Points, in no order, along strands that fork and pass close to each other.
Two points are linked if the straight distance between their rows is under 6.74.
K_307: -0.322,7.819,-1.214,1.462,-2.282,3.544,0.975,-0.155,-4.804,3.127,-0.996,-0.557,2.964,-0.885,1.218,-0.533,-0.825,-0.950,0.756,2.449,1.008,-2.455,-0.715,2.926,-1.898,0.886,-0.884
K_881: -2.587,-1.342,-0.865,-0.679,-1.737,-1.590,2.067,2.545,1.285,-1.298,3.705,0.800,1.473,-0.937,-0.589,-0.310,-3.208,-2.930,-0.516,-2.738,2.530,-2.131,0.964,-0.909,3.540,-1.720,-2.250
K_364: 1.576,-4.402,1.429,-0.330,2.831,-0.663,-2.021,-2.239,1.390,-0.506,-0.977,-3.390,-0.403,3.643,1.440,1.428,1.949,3.010,-0.795,1.632,0.046,0.730,2.504,-0.667,-2.713,3.246,1.880
K_853: -1.437,-0.485,-1.612,0.534,-1.269,-1.848,1.352,1.246,0.229,0.047,-0.004,-1.528,-2.070,-3.773,-0.930,1.975,-0.975,-1.074,1.614,0.670,2.423,-1.610,-0.301,0.278,1.330,-1.800,-0.139
K_564: -0.282,-2.851,3.269,-0.013,2.697,-1.454,2.601,-0.636,0.076,0.194,1.194,1.439,0.323,1.261,-0.560,0.682,-2.352,-0.898,-0.970,-3.030,0.063,-0.681,-1.413,1.881,0.311,0.148,1.211
K_381: -2.350,-0.378,2.714,0.612,-1.293,0.856,0.947,1.921,1.980,3.748,0.538,0.424,0.818,-1.757,-3.342,-0.436,1.485,1.068,0.553,0.437,-2.926,0.991,-1.162,-2.706,0.764,-2.669,0.212
K_483: -1.112,2.387,0.347,1.280,-0.533,-1.233,-1.061,0.447,0.044,-1.352,-0.607,-0.776,-2.161,-0.873,-1.142,0.847,1.839,0.570,1.085,-2.004,-1.893,1.067,-0.533,0.401,0.554,-0.988,0.412
K_269: -0.451,1.406,1.137,1.132,0.193,-4.357,2.071,0.257,0.954,-2.407,0.907,3.019,-0.093,-0.735,-0.618,0.660,-2.678,-1.882,-0.085,-2.821,1.172,-0.946,0.164,0.916,1.693,-1.211,-0.964
K_907: 1.715,0.355,0.716,1.602,-1.431,-3.743,-2.022,-0.267,3.424,-3.104,-1.822,4.180,-1.566,0.790,0.972,1.137,-3.853,0.923,-1.151,-2.335,-1.600,0.095,-0.157,-0.604,0.654,-1.633,0.031
K_137: -0.628,-4.072,3.529,-1.194,2.518,-2.766,-1.953,-1.084,1.996,0.574,-0.229,-3.553,-1.848,0.766,-0.259,2.234,0.665,3.473,-1.442,-1.620,-1.182,0.265,1.211,-1.499,-1.897,1.682,2.465
K_152: 0.307,2.089,-1.517,-1.095,-0.538,0.305,-0.820,0.334,-1.218,-0.911,0.224,-0.043,1.156,0.098,-0.974,0.475,4.384,0.140,1.698,0.878,0.062,0.749,-0.235,-3.475,-0.133,-0.554,-0.249
K_275: -0.068,-1.312,1.343,-0.084,1.361,-0.282,1.527,-1.101,-0.381,2.606,4.007,3.869,1.862,-0.184,-2.217,-1.785,0.612,0.070,-0.101,0.497,-1.437,0.395,-1.614,-2.909,-0.086,-1.199,1.039
K_885: 0.636,-1.028,-1.105,-0.627,1.200,-1.732,-1.534,-0.258,0.718,-2.792,0.368,-4.273,-1.513,0.104,0.387,2.500,2.533,0.692,0.264,-1.488,2.507,0.294,1.437,-0.040,-0.524,2.136,1.367
K_68: 2.290,-3.752,-0.749,1.709,1.119,-0.243,-3.466,-1.242,1.665,-3.825,-0.432,1.249,-1.255,1.534,2.103,0.448,-1.960,0.754,0.064,-0.001,2.082,-1.402,3.142,-2.385,-0.302,1.379,-0.708
K_874: 0.885,-1.233,-2.644,0.450,-0.562,1.118,-0.899,-1.321,-1.936,0.261,-2.108,0.734,-2.247,-0.570,2.230,0.179,-1.883,-1.456,-0.012,1.389,1.879,-1.498,-0.050,3.478,0.512,1.316,-1.323
K_167: 0.599,4.029,-0.353,-1.123,-1.191,1.913,0.314,1.329,-0.939,-0.084,2.351,1.735,2.913,2.159,0.459,-2.518,1.125,-1.586,0.045,1.009,0.837,1.717,0.444,-2.082,1.007,-0.363,-1.942
K_569: 0.586,-0.043,0.759,-1.563,1.879,2.743,0.512,-0.511,-0.376,1.029,-0.173,-2.684,1.183,5.147,1.934,-0.018,3.140,0.990,-2.446,-0.055,-0.628,1.770,1.564,0.081,-1.536,2.405,-0.295
K_635: 2.264,-0.801,-2.130,-0.375,-1.960,1.723,-0.742,-1.624,-1.394,-1.283,-2.733,2.994,-0.527,2.140,2.992,0.364,-2.785,-2.248,-1.859,1.323,2.633,-1.511,0.825,2.580,0.559,0.379,-2.888
K_8: 1.246,-3.357,-0.069,0.288,2.417,-0.036,-2.889,-1.664,0.112,-3.361,1.944,1.819,-0.577,0.484,0.602,1.194,-0.663,1.924,1.334,1.041,1.026,-1.529,2.124,-3.661,-1.442,2.251,1.643
K_895: 2.396,3.599,0.787,-1.460,0.942,4.535,-0.013,-0.110,-3.642,-0.910,-0.406,1.933,1.915,5.235,2.588,-2.711,-0.843,-1.170,-1.326,-0.320,-0.396,2.128,-0.185,1.706,-0.414,1.942,-1.710
K_859: -1.921,2.805,-1.576,0.019,-2.226,2.624,2.558,1.558,-1.235,0.084,0.678,-4.490,1.748,-1.661,1.713,0.491,-0.720,-1.749,-0.084,-0.045,2.753,-0.368,-0.801,4.187,0.081,0.137,-0.099
K_499: 2.298,-3.565,-0.026,0.154,-1.200,0.418,-3.237,-0.517,2.644,-1.661,-1.498,-1.495,-1.506,1.798,2.405,0.171,-0.770,0.256,-1.679,-0.196,1.306,-1.198,2.939,-0.091,0.648,0.837,-0.198
K_843: -1.187,-0.839,-1.875,-0.297,-1.194,0.486,2.102,1.022,1.168,-0.816,2.800,1.673,1.820,-0.126,0.710,0.205,-2.227,-2.834,-0.372,1.317,3.636,-3.137,0.670,-0.960,2.769,-1.964,-2.759
K_718: -1.183,0.726,2.201,0.055,-0.241,1.758,1.061,2.416,2.047,-1.713,1.687,-3.589,0.399,3.365,3.234,-1.434,-0.635,-0.756,-2.167,-1.626,1.908,2.085,1.317,-0.075,1.315,-0.269,-1.708
K_950: -1.594,-4.418,3.428,-0.813,1.561,-0.784,-0.732,-0.663,1.561,2.398,0.371,-2.486,-1.160,0.260,-0.727,-0.091,-0.592,1.587,-2.232,-1.940,-2.192,-0.646,-0.612,-2.363,-0.045,0.541,1.431
K_132: 0.240,-1.923,-0.266,-0.703,1.716,2.468,0.771,-1.228,-1.948,3.047,3.323,4.185,1.507,0.749,0.151,-2.508,-0.182,-0.113,-0.259,1.229,-0.045,-0.294,-2.517,-0.929,-0.877,-0.126,1.291
K_818: 0.076,-1.134,1.463,-0.416,3.327,-0.760,3.833,0.200,2.015,0.966,-0.862,-1.466,1.304,0.053,-1.782,1.328,1.984,1.264,1.152,3.773,-2.137,0.734,-1.096,0.577,-2.471,-0.555,2.815
K_343: 0.161,1.693,-2.229,-0.770,-1.028,-0.176,2.873,0.503,-0.303,-1.802,1.528,0.845,1.584,-1.011,0.534,0.776,-0.179,-2.158,1.533,2.464,4.534,-1.662,0.091,-0.352,1.553,-1.804,-2.052
K_815: 0.145,-0.342,0.255,0.997,-2.010,-2.312,-0.872,0.853,3.758,-1.371,0.161,3.400,-0.572,0.581,0.408,-1.563,-3.207,-1.269,-1.910,-3.783,-2.186,-0.091,-0.582,-1.362,2.418,-1.011,-1.274
K_4: -0.553,-0.043,1.658,0.201,-0.351,0.560,-0.314,1.400,1.600,-1.891,0.243,-4.892,-0.581,3.023,1.439,0.437,2.133,-0.311,-2.425,-3.233,-0.008,2.071,0.846,0.814,0.827,1.364,-0.399
K_110: 2.213,-4.499,-0.097,-0.269,3.563,-0.374,-1.871,-2.582,0.929,-2.363,0.391,-1.414,-1.348,1.540,1.115,2.508,0.678,3.522,1.026,1.239,1.576,-0.419,1.584,-1.820,-1.918,2.211,1.926
K_565: 2.209,0.002,-1.038,0.433,0.514,-0.069,-0.731,-0.067,-0.344,-2.903,-1.752,-2.773,-0.572,1.979,0.668,1.928,2.742,0.374,1.226,2.041,1.273,1.637,1.832,0.733,-0.998,1.556,1.223
K_256: -0.085,-3.625,-0.726,-0.163,-0.156,0.359,-0.761,-0.172,1.131,1.562,0.951,2.349,-1.179,-1.013,-0.516,-1.913,-2.626,-0.877,-0.582,-0.592,0.530,-1.812,-1.620,-1.396,1.420,-0.999,0.078
K_969: -1.449,3.075,-2.755,-0.200,-3.900,2.055,-1.645,-0.324,-3.185,1.613,-2.615,1.423,0.885,-1.710,2.996,-1.172,-1.642,-1.768,-1.792,0.329,1.214,-1.654,-0.581,3.320,1.020,1.330,-2.559
K_231: -0.717,-1.903,2.464,0.372,3.042,-2.387,0.277,-0.995,-0.678,0.039,1.871,2.116,-1.358,-0.713,-2.572,0.164,-1.906,1.117,0.283,-2.097,-1.729,-0.117,-1.791,0.034,-0.538,-0.365,2.093
K_15: 0.165,-2.547,1.029,-0.559,0.671,0.289,-2.735,0.276,2.618,2.147,-0.465,0.751,-0.844,-0.976,-1.278,-0.257,1.718,3.043,0.091,2.071,-2.109,0.683,-0.561,-4.203,-0.579,-2.327,0.540
K_936: 0.653,2.230,1.681,0.320,-1.790,-0.118,-0.119,1.890,3.469,-2.578,0.514,-0.826,1.137,3.758,2.628,-0.806,0.718,-0.231,-0.458,-0.569,0.884,1.378,1.273,-2.068,1.102,-1.259,-1.581
K_600: 0.015,4.740,-1.911,0.231,-2.032,3.081,-1.142,-1.742,-5.744,3.658,-1.852,1.204,2.401,-0.408,-0.249,-0.528,0.307,-0.664,1.472,3.447,-0.895,-2.272,-0.549,2.854,-2.389,1.808,-0.297
K_259: 0.538,2.220,2.454,1.019,-1.309,-0.268,1.308,1.688,3.452,-0.699,-2.413,-2.194,1.169,2.491,-0.161,0.123,1.524,1.190,0.042,1.265,-2.785,2.282,-0.181,-0.681,-1.104,-1.313,0.971
K_452: -1.565,0.387,-0.342,0.977,-1.786,3.369,3.474,2.555,0.408,2.498,-3.494,-6.187,1.724,-1.627,1.368,-1.495,-0.915,-1.467,-1.705,0.773,0.653,0.420,0.501,3.928,-0.953,-0.247,-0.646
K_63: 0.411,4.695,-2.821,-1.589,-2.242,1.739,-1.325,0.147,-2.015,-0.939,1.412,2.876,1.671,1.200,0.880,-3.009,-0.371,-2.172,-0.129,-0.825,1.376,0.126,0.154,0.301,1.396,0.875,-2.206
K_235: 0.018,-3.340,0.988,-0.052,0.738,1.801,-0.456,0.457,1.521,3.874,-1.715,-1.266,-0.377,-1.952,-1.609,-1.429,-0.338,1.041,0.917,3.068,-1.402,-0.587,0.059,-2.647,-0.010,-1.764,0.273
K_713: 0.647,-1.299,0.719,1.207,-0.845,0.108,0.692,-0.008,2.768,2.057,-1.852,3.480,-1.730,-1.643,-0.839,-1.259,-2.784,-0.091,-0.082,-0.496,-1.608,-0.745,-1.255,-0.569,1.241,-2.155,-1.042
K_39: 0.847,-1.577,-0.375,-1.278,2.304,1.061,-1.393,-1.526,-2.247,2.054,2.412,3.570,-0.151,-1.018,-2.282,-0.704,1.838,1.878,2.868,3.334,-0.780,-0.241,-0.909,-3.362,-1.546,-1.695,0.989
K_918: -1.492,3.138,-3.350,-0.545,-2.464,2.182,-3.384,0.067,-3.291,-0.162,-0.175,1.749,-1.516,-0.216,0.811,-1.160,0.958,-1.042,-0.374,-1.490,0.161,0.485,-0.140,0.720,1.896,0.912,-2.655
K_840: -1.370,3.091,-0.211,0.339,-2.329,0.389,0.342,2.201,2.296,-1.489,0.829,-2.811,0.874,-0.788,-0.717,0.049,0.953,-0.886,0.643,-1.910,0.711,0.517,0.873,-1.163,2.502,-1.422,-1.566
K_495: -2.198,-5.154,2.100,-1.039,0.895,-0.949,-1.781,0.246,1.578,2.426,2.000,0.112,-1.105,-1.802,-1.717,-1.047,-3.154,0.730,-1.281,-2.519,-1.881,-1.258,-0.675,-3.695,1.633,0.778,-0.036
K_335: 2.045,-3.260,-2.074,0.932,0.501,0.323,-2.299,-1.030,1.106,-3.242,1.923,3.522,0.541,2.823,2.847,-1.797,-2.410,-0.218,-1.584,-3.160,0.123,0.442,1.021,-0.801,-0.267,2.693,-0.840
K_164: -0.575,4.811,-2.564,0.219,-1.349,2.759,1.259,0.651,-4.215,1.706,-0.053,-2.427,1.765,-1.295,1.510,-0.077,0.708,-1.656,0.081,0.782,1.727,-1.113,-0.300,3.784,-0.484,2.024,-0.279
K_119: 2.009,1.216,-3.897,0.532,-0.268,-1.587,-3.540,-0.934,-1.719,-2.313,-2.711,1.710,-4.453,-1.426,0.725,0.758,-0.016,1.003,2.049,0.750,0.727,0.080,0.863,0.857,0.382,-0.259,-1.032
K_245: 0.087,-1.348,1.352,-0.960,2.253,-1.524,0.470,0.472,2.617,1.818,-1.290,-3.699,0.436,0.849,-1.049,1.946,3.097,3.666,-0.003,3.115,-3.111,1.339,0.739,-1.036,-2.430,-0.049,1.904
K_66: 1.205,1.696,0.906,1.647,-2.106,-4.212,-3.271,0.455,2.825,-3.958,-2.730,0.889,-1.652,1.060,1.056,1.144,-0.373,0.400,-0.730,-1.518,-1.557,0.516,0.336,-0.048,0.551,-1.077,0.471
K_711: 0.860,-2.684,1.742,-1.103,2.247,-2.386,-1.958,-0.384,1.646,-0.376,-1.067,-4.556,-2.297,-0.213,-0.879,1.917,1.535,4.858,-0.112,1.815,-2.921,-0.054,0.142,-2.102,-2.865,0.014,2.785
K_153: -0.518,1.897,-0.801,0.266,-2.631,2.251,0.752,-0.767,-1.019,2.829,-3.075,2.807,0.051,-1.478,2.078,-0.994,-2.740,-1.323,-1.822,0.191,0.099,-1.433,-1.618,3.678,-0.261,-0.585,-1.641
K_968: 0.315,1.465,-3.097,-0.471,-0.605,-1.014,0.012,0.388,-1.703,-1.166,0.091,-0.495,0.245,-2.892,-0.905,1.282,0.417,-1.667,2.570,2.052,2.512,-1.559,-0.296,0.617,0.613,0.262,-1.143
K_959: -0.964,0.285,1.332,-1.290,1.279,1.310,3.805,0.755,0.137,0.706,1.256,-1.902,2.137,0.959,-0.350,-0.311,1.726,-0.336,-0.545,0.346,0.281,1.159,-0.260,0.627,-0.357,0.185,0.463
K_463: -1.597,3.856,-2.513,0.031,-2.632,0.354,-1.246,0.284,-2.811,0.523,-1.619,0.508,-1.046,-2.874,-0.890,-0.481,2.369,-1.240,1.213,-0.452,0.420,0.406,0.490,1.794,0.941,-0.168,-1.397
K_154: -0.987,-1.166,-3.101,0.030,1.653,-1.659,-0.356,-2.677,-1.770,-0.089,2.095,4.821,-0.689,-2.671,-0.647,-1.050,-2.849,-0.994,1.668,0.464,2.775,-1.710,-0.539,0.471,0.140,-1.208,-0.427
K_423: -0.286,0.396,0.080,-0.981,2.018,-1.040,0.014,-0.217,-1.850,-0.290,1.684,1.898,0.701,-0.421,-1.087,-0.059,3.446,0.645,1.342,-0.389,-0.160,1.212,-0.636,-1.227,-0.790,0.778,0.935
K_406: 0.482,-2.293,-1.056,1.468,-0.812,-1.286,-1.956,0.276,1.335,-1.799,1.015,4.582,-1.596,1.241,1.486,-1.859,-3.616,-1.190,-2.337,-3.806,-1.105,0.522,-0.370,0.351,0.399,0.434,-1.167
K_646: -0.362,-0.072,1.477,0.741,1.832,-0.823,1.057,-0.772,-1.215,1.153,0.133,3.586,-1.124,-1.524,-1.800,-0.996,-0.395,-0.287,1.237,-0.869,-2.507,1.314,-2.752,1.555,-1.195,-1.746,2.052
K_736: -1.240,-0.323,-0.065,-0.484,1.825,2.208,3.466,0.257,-1.496,3.057,-0.538,-2.197,1.161,-0.271,-0.285,-0.311,2.202,-0.016,-0.565,1.569,-1.383,0.678,-1.353,2.665,-1.843,0.928,1.831
K_912: 0.508,0.814,-3.806,0.170,0.088,-0.723,-1.594,-1.152,-1.827,-0.257,-2.580,-0.276,-3.175,-4.059,-0.526,0.659,-0.250,0.255,3.191,1.969,0.458,-0.884,-0.056,1.241,0.014,-0.400,-0.857
K_291: 3.133,-1.002,-1.062,-0.301,1.474,0.496,-1.003,-0.904,-0.879,-1.610,-1.950,-0.059,-0.234,1.127,-1.029,1.629,1.421,1.195,2.833,4.678,-0.125,0.494,1.544,-1.269,-1.908,0.967,0.722
K_233: 1.450,-2.909,0.568,-1.286,3.477,-0.103,-2.397,-1.624,-0.313,1.139,1.505,0.433,-1.634,-0.914,-1.976,0.013,2.216,4.173,1.481,2.390,-1.977,0.461,0.145,-4.501,-1.929,-1.344,2.026
K_445: 2.498,-0.714,0.015,-1.173,1.477,2.852,-1.661,-1.641,-3.539,2.947,-0.376,2.953,0.461,-0.090,-1.532,-0.655,2.416,0.961,2.200,4.999,-2.229,0.007,-0.574,-1.603,-1.261,0.313,0.045
K_49: 1.430,-3.249,0.712,0.322,-0.993,-0.042,-2.951,-0.126,2.032,-0.653,-2.613,-4.675,-3.061,1.014,1.095,0.562,0.784,0.689,-1.561,-0.639,-0.235,0.854,1.985,0.872,-0.878,1.252,-0.590
K_750: 0.827,3.951,-0.798,1.484,-0.657,-2.405,1.568,-1.097,-0.279,-2.569,0.296,4.057,-0.191,-0.711,-0.009,0.086,-1.065,-1.300,0.594,-2.281,0.977,0.530,-0.525,2.644,0.792,-2.152,-1.079
K_557: 0.512,2.216,0.526,1.788,0.639,-2.059,1.787,-1.399,-1.147,-0.167,-0.971,4.498,-0.220,-1.635,-1.306,0.778,-1.661,-0.539,2.104,-0.346,-0.231,0.438,-1.330,3.055,-0.757,-1.970,0.751
K_193: 1.506,-1.731,1.392,1.378,3.313,-2.121,3.249,-0.392,1.574,-1.089,-0.366,-1.559,1.866,0.078,-1.580,2.405,-0.243,0.453,1.989,3.578,1.222,-0.562,0.146,-0.097,-2.010,-0.700,2.450
K_73: -1.163,-2.019,-0.287,-0.395,0.437,2.770,0.692,0.361,-0.348,4.579,-0.530,-1.946,-0.187,-1.360,-1.198,-0.454,2.037,0.737,0.187,2.408,-1.453,-0.052,-1.668,-0.109,-1.473,-0.681,0.567
K_924: -1.398,0.694,4.683,0.434,0.391,-4.334,0.409,0.400,0.491,0.592,-0.812,0.053,-1.729,-0.956,-2.378,1.759,-0.954,1.624,0.623,-2.977,-4.657,0.382,-0.910,-0.675,0.717,0.046,2.185
K_492: -2.161,2.032,0.146,0.845,-2.316,-0.196,2.826,3.927,1.157,-0.476,-0.447,-3.224,-0.106,-1.092,-0.626,0.233,-0.891,-2.074,0.088,-1.952,0.352,0.440,0.416,2.454,1.476,-1.556,-1.576
K_329: -2.810,0.587,-2.690,-1.302,-1.614,1.341,0.682,1.455,-1.368,0.764,3.732,-2.306,0.857,-2.881,0.199,0.115,0.249,-1.875,-0.404,-2.444,2.989,-1.629,-0.062,0.105,3.388,0.165,-1.133
K_823: -3.010,1.639,0.363,0.092,-2.985,2.323,1.549,2.857,0.591,3.328,1.118,0.248,0.850,-2.434,-3.218,-2.630,0.804,-0.690,0.105,-1.345,-1.104,0.571,-0.428,-1.957,1.642,-2.250,-1.106
K_993: 0.090,-2.249,1.707,-0.233,3.130,-1.779,-0.018,-1.897,0.298,-2.690,2.540,0.383,0.633,3.063,1.250,0.622,1.144,0.800,-1.034,-2.002,1.581,-0.154,1.028,-0.963,-1.368,2.465,2.662
K_465: -1.750,2.308,-1.913,0.714,-1.405,3.189,1.855,0.897,-2.023,1.974,-3.800,-5.128,0.719,-2.470,1.119,-0.759,1.601,0.017,-0.508,1.111,-1.105,1.337,0.381,3.858,-1.425,1.639,-0.396
K_276: 1.976,2.990,2.630,0.095,-0.756,1.737,0.834,1.756,2.172,-1.660,-1.058,-1.747,2.768,4.280,1.057,-0.950,1.875,0.411,-0.062,1.672,-0.712,2.585,1.870,-2.164,-0.494,-0.530,-0.754
K_390: 0.018,0.565,-1.926,-0.563,2.384,-2.448,-0.793,-2.706,-3.392,0.261,2.651,3.285,-1.960,-4.146,-2.995,-0.472,-1.307,0.762,3.290,0.488,1.072,-0.315,-0.543,-0.812,-0.006,-1.418,0.145
K_213: -0.299,-0.691,2.892,1.467,-1.898,-1.318,0.304,0.518,3.172,1.477,-0.733,4.014,-1.002,-0.427,-1.070,-2.452,-3.016,-1.717,-1.512,-2.732,-4.010,0.546,-1.648,-0.552,1.593,-1.637,-0.398
K_631: 1.076,0.059,4.063,-0.177,0.892,-2.198,1.323,0.859,3.779,-1.692,-0.620,-2.289,2.909,2.683,0.156,1.794,1.880,1.691,-0.164,2.051,-1.485,1.467,1.102,-1.230,-1.632,-0.617,2.641
K_214: 1.553,-0.045,-0.313,-1.180,-0.168,3.857,-1.296,-0.870,-3.655,5.160,-1.633,-0.088,0.830,-0.591,-1.710,-0.552,3.343,0.972,0.324,4.825,-3.591,0.867,-0.215,0.070,-1.855,0.976,-0.277
K_394: -0.454,-0.662,-0.133,0.277,1.617,0.440,0.534,-2.072,-1.904,2.200,1.183,4.811,0.326,-2.115,-0.876,-1.825,-1.649,-0.979,1.194,1.895,0.988,-1.715,-1.570,0.281,-0.225,-0.612,0.345
K_230: -0.716,-0.468,1.421,-0.186,0.933,-4.833,0.680,-0.039,1.261,-1.937,2.206,-1.086,0.140,-0.633,-2.296,2.596,0.264,1.110,0.389,-2.829,-0.029,0.005,0.340,-1.954,1.533,0.719,1.474
K_649: -0.157,1.490,3.069,0.797,0.586,-3.695,0.078,0.894,2.507,-1.196,-0.777,-1.280,-0.830,-0.373,-1.488,2.167,1.527,1.682,-0.078,-2.932,-2.196,1.137,0.323,-0.772,0.447,-0.387,2.041
K_347: -3.018,1.424,-1.171,-0.123,-2.724,0.301,0.938,2.685,0.688,0.961,2.291,-1.636,0.025,-3.072,-1.843,-0.452,1.214,-0.733,0.025,-2.446,0.505,-0.773,-0.186,-1.765,2.071,-1.160,-0.087
K_282: -0.390,-0.191,-4.009,-0.821,-1.236,1.243,0.027,-1.698,-2.518,0.042,0.213,0.005,-0.036,-1.675,1.794,1.315,-2.398,-2.190,-0.280,1.195,3.860,-3.116,-1.407,2.915,0.494,1.015,-1.026
K_273: -0.436,-3.212,-0.086,0.180,1.956,-3.975,-2.680,-0.921,1.395,-3.233,1.832,-2.981,-2.609,0.667,0.033,2.828,-0.225,1.927,-0.143,-2.377,1.200,-0.870,2.611,-1.766,-0.364,2.145,2.049
K_776: -0.375,-3.533,-0.918,-0.481,0.603,-0.628,-3.436,0.411,2.031,0.166,2.831,2.913,-1.479,-0.891,-1.415,-1.789,-3.303,0.982,-0.974,-1.592,-1.734,-0.751,-1.159,-4.149,0.929,-0.087,-0.200
K_836: -0.661,-2.211,4.947,-0.226,2.349,-0.559,4.052,0.331,1.849,0.418,1.714,-0.073,2.911,3.266,-0.070,-0.690,-2.381,-0.551,-1.165,-1.137,0.745,-0.114,-0.958,1.005,-0.004,-0.021,1.773
K_574: -1.079,3.608,-0.923,-2.237,-1.132,1.857,-0.351,1.135,-1.431,1.394,2.490,1.287,2.399,0.283,-1.485,-1.768,4.160,-0.609,0.655,0.565,-0.389,2.075,-0.696,-3.193,0.669,-0.525,-0.990
K_268: -1.400,0.553,2.106,0.676,1.019,-0.290,2.422,0.749,-0.929,3.968,1.511,2.143,1.783,-2.035,-3.329,-0.434,2.020,0.852,0.994,0.762,-3.332,0.126,-2.280,-1.365,-0.575,-1.875,1.302
K_926: -2.318,-0.959,-3.846,-1.453,-1.270,-0.616,1.521,-0.815,-2.551,-0.838,3.350,-1.643,0.837,-2.223,1.038,0.675,-1.516,-1.742,0.400,-1.069,4.850,-2.784,-0.330,2.373,1.554,0.176,-1.359
K_700: 0.923,-3.278,0.694,-2.111,3.344,0.411,0.037,-1.890,0.299,2.035,-0.106,-2.582,-0.096,3.909,1.342,0.450,3.403,3.120,-2.861,0.268,-1.729,0.475,0.350,-0.060,-2.683,2.086,1.115
K_806: 2.792,0.750,0.550,-0.339,-0.272,3.758,-0.828,-0.927,-1.137,-0.557,-2.030,0.521,0.523,3.307,2.837,-2.320,-0.669,-0.914,-2.052,-0.791,-0.699,1.381,0.123,2.319,-0.546,1.841,-1.190
K_883: 3.404,0.166,0.489,-0.375,-1.525,3.652,0.308,-1.422,-1.206,-0.325,-2.490,0.339,0.919,3.454,3.739,-1.504,-2.568,-1.584,-2.286,1.567,0.907,-0.471,0.714,3.652,0.640,0.638,-3.482
K_18: 0.686,1.962,-1.709,0.774,-1.927,3.169,-0.215,0.264,-2.458,1.867,-3.927,-2.424,-0.229,-0.784,-0.470,-0.096,1.470,-0.821,0.967,2.825,-1.061,0.833,0.923,2.205,-0.474,1.250,-0.447
K_442: -1.325,0.792,4.172,1.256,-0.880,-1.517,1.659,1.045,1.743,1.104,-0.734,1.046,-0.818,-0.561,-1.501,-0.310,-1.386,-0.119,-0.163,-2.678,-4.194,1.192,-1.334,0.403,1.370,-0.984,0.683
K_652: -1.513,0.627,-0.932,0.781,-2.094,1.933,1.959,1.596,-0.123,-0.318,-0.344,-1.835,-0.677,-0.597,1.561,-0.554,-1.732,-2.222,-1.173,-1.874,1.650,-0.008,-0.282,3.615,2.231,-0.925,-1.041
K_985: 0.551,-0.242,1.043,0.129,0.346,0.908,-1.444,1.264,1.050,0.120,-2.744,-4.252,-1.550,1.860,0.659,0.334,3.631,1.248,-2.208,-1.630,-1.288,2.889,0.661,1.286,-0.938,1.336,0.240
K_660: -0.227,2.341,-0.050,-0.296,-1.218,2.376,2.361,-0.667,-2.028,2.234,-0.425,1.324,1.930,-0.278,1.845,-2.541,-1.127,-1.827,0.056,1.510,1.275,-1.576,-2.374,3.444,-0.630,0.510,-0.290
K_990: -1.159,4.271,-2.729,0.908,-3.144,3.186,-1.718,-0.612,-4.569,1.598,-3.837,-1.245,-0.659,-2.004,-0.228,-0.111,2.331,0.058,0.843,0.124,-1.017,0.641,-0.255,3.461,-0.822,1.163,-0.498
K_869: -1.277,-0.622,4.245,-1.267,2.271,-0.418,3.233,1.167,2.391,0.221,1.675,-3.031,2.002,3.360,0.697,-0.817,0.290,0.693,-1.564,-0.966,0.417,1.226,0.178,-0.799,-0.937,-0.573,1.254
K_522: -0.593,0.019,-1.607,0.273,-1.443,-3.803,-0.170,0.875,0.567,-2.880,2.567,1.601,0.370,-1.221,0.145,0.516,-1.559,-1.998,-1.037,-4.061,2.145,-0.972,0.680,-0.136,2.325,-0.547,-2.659
K_505: -0.139,-1.563,0.951,1.059,0.659,-3.249,-0.499,-0.019,2.400,-2.402,0.277,-0.626,-1.218,-0.864,-0.216,1.650,-1.786,0.537,1.264,-0.101,0.608,-0.778,-0.076,-1.996,0.418,-0.729,1.050
K_737: 1.576,-0.436,2.370,0.587,1.763,-2.828,1.866,0.244,3.742,-2.870,-0.006,-0.477,2.374,2.216,-0.447,2.843,-0.264,1.676,1.378,2.865,1.086,-0.536,1.328,-2.612,-1.393,-0.517,3.313
K_72: -1.503,2.279,0.170,0.111,0.914,-0.960,1.704,0.445,-1.346,0.428,-0.001,-0.903,-0.232,-1.573,-1.824,0.613,3.847,-0.094,1.015,-2.043,-1.257,3.086,-1.294,0.070,-0.255,-0.505,0.361
K_889: 0.476,3.068,-0.418,0.420,-1.650,3.758,0.413,-0.562,-3.545,2.910,-1.134,3.178,2.169,-0.249,0.437,-1.395,0.456,-1.111,0.453,2.063,-0.502,0.400,-1.276,2.157,-0.711,0.547,-0.896
K_480: 1.546,0.808,-1.493,0.758,-1.800,-1.297,-2.636,-0.111,1.644,-3.575,-1.446,2.151,-1.195,1.266,1.568,0.653,-0.516,-0.737,0.083,-1.108,1.066,0.394,0.937,-0.584,1.422,0.023,-1.885
K_547: -0.187,-2.688,1.309,0.458,1.406,-4.991,-1.721,-0.566,2.870,-2.966,1.038,-3.166,-1.384,-0.427,-0.491,3.436,-2.361,2.176,1.065,0.485,1.109,-1.873,2.503,-3.413,-0.128,0.731,3.366
K_211: 0.832,-2.495,-0.476,-0.753,2.304,0.221,-0.788,-1.285,-0.273,-1.841,3.159,2.162,-0.270,2.516,1.308,-1.032,-0.281,-0.186,-2.511,-3.125,0.760,1.049,0.000,-1.259,-0.724,2.475,1.485
K_794: 1.998,2.331,-2.988,-0.056,-1.923,0.068,-2.795,-0.176,-1.731,-3.432,-2.183,1.722,-1.914,1.073,0.577,1.084,1.025,-1.276,1.170,0.602,1.477,0.252,1.630,0.531,0.696,0.800,-2.522
K_914: -0.903,-0.883,-3.287,0.367,-1.530,0.522,2.176,1.178,-0.205,1.005,-1.847,-2.873,-0.657,-3.727,-0.042,2.019,-2.412,-1.592,-0.108,1.750,2.157,-2.362,-0.227,3.510,1.085,-1.515,-1.284

A fork is a point with three links, a tip a point with one. Leave the first point through the second and follow the links. Name the first fork or tip that comes.
K_631; K_737: K_213
K_269; K_750: K_214
K_836; K_564: K_968
K_193; K_737: K_569

Follow the links from the first point to the second, and from the first to the third. Name the last point that the two ways share.
K_718; K_993; K_885: K_213
K_119; K_885; K_423: K_649
K_18; K_211; K_776: K_213
K_164; K_895; K_132: K_347
K_883; K_132; K_307: K_347
K_231; K_737; K_993: K_815
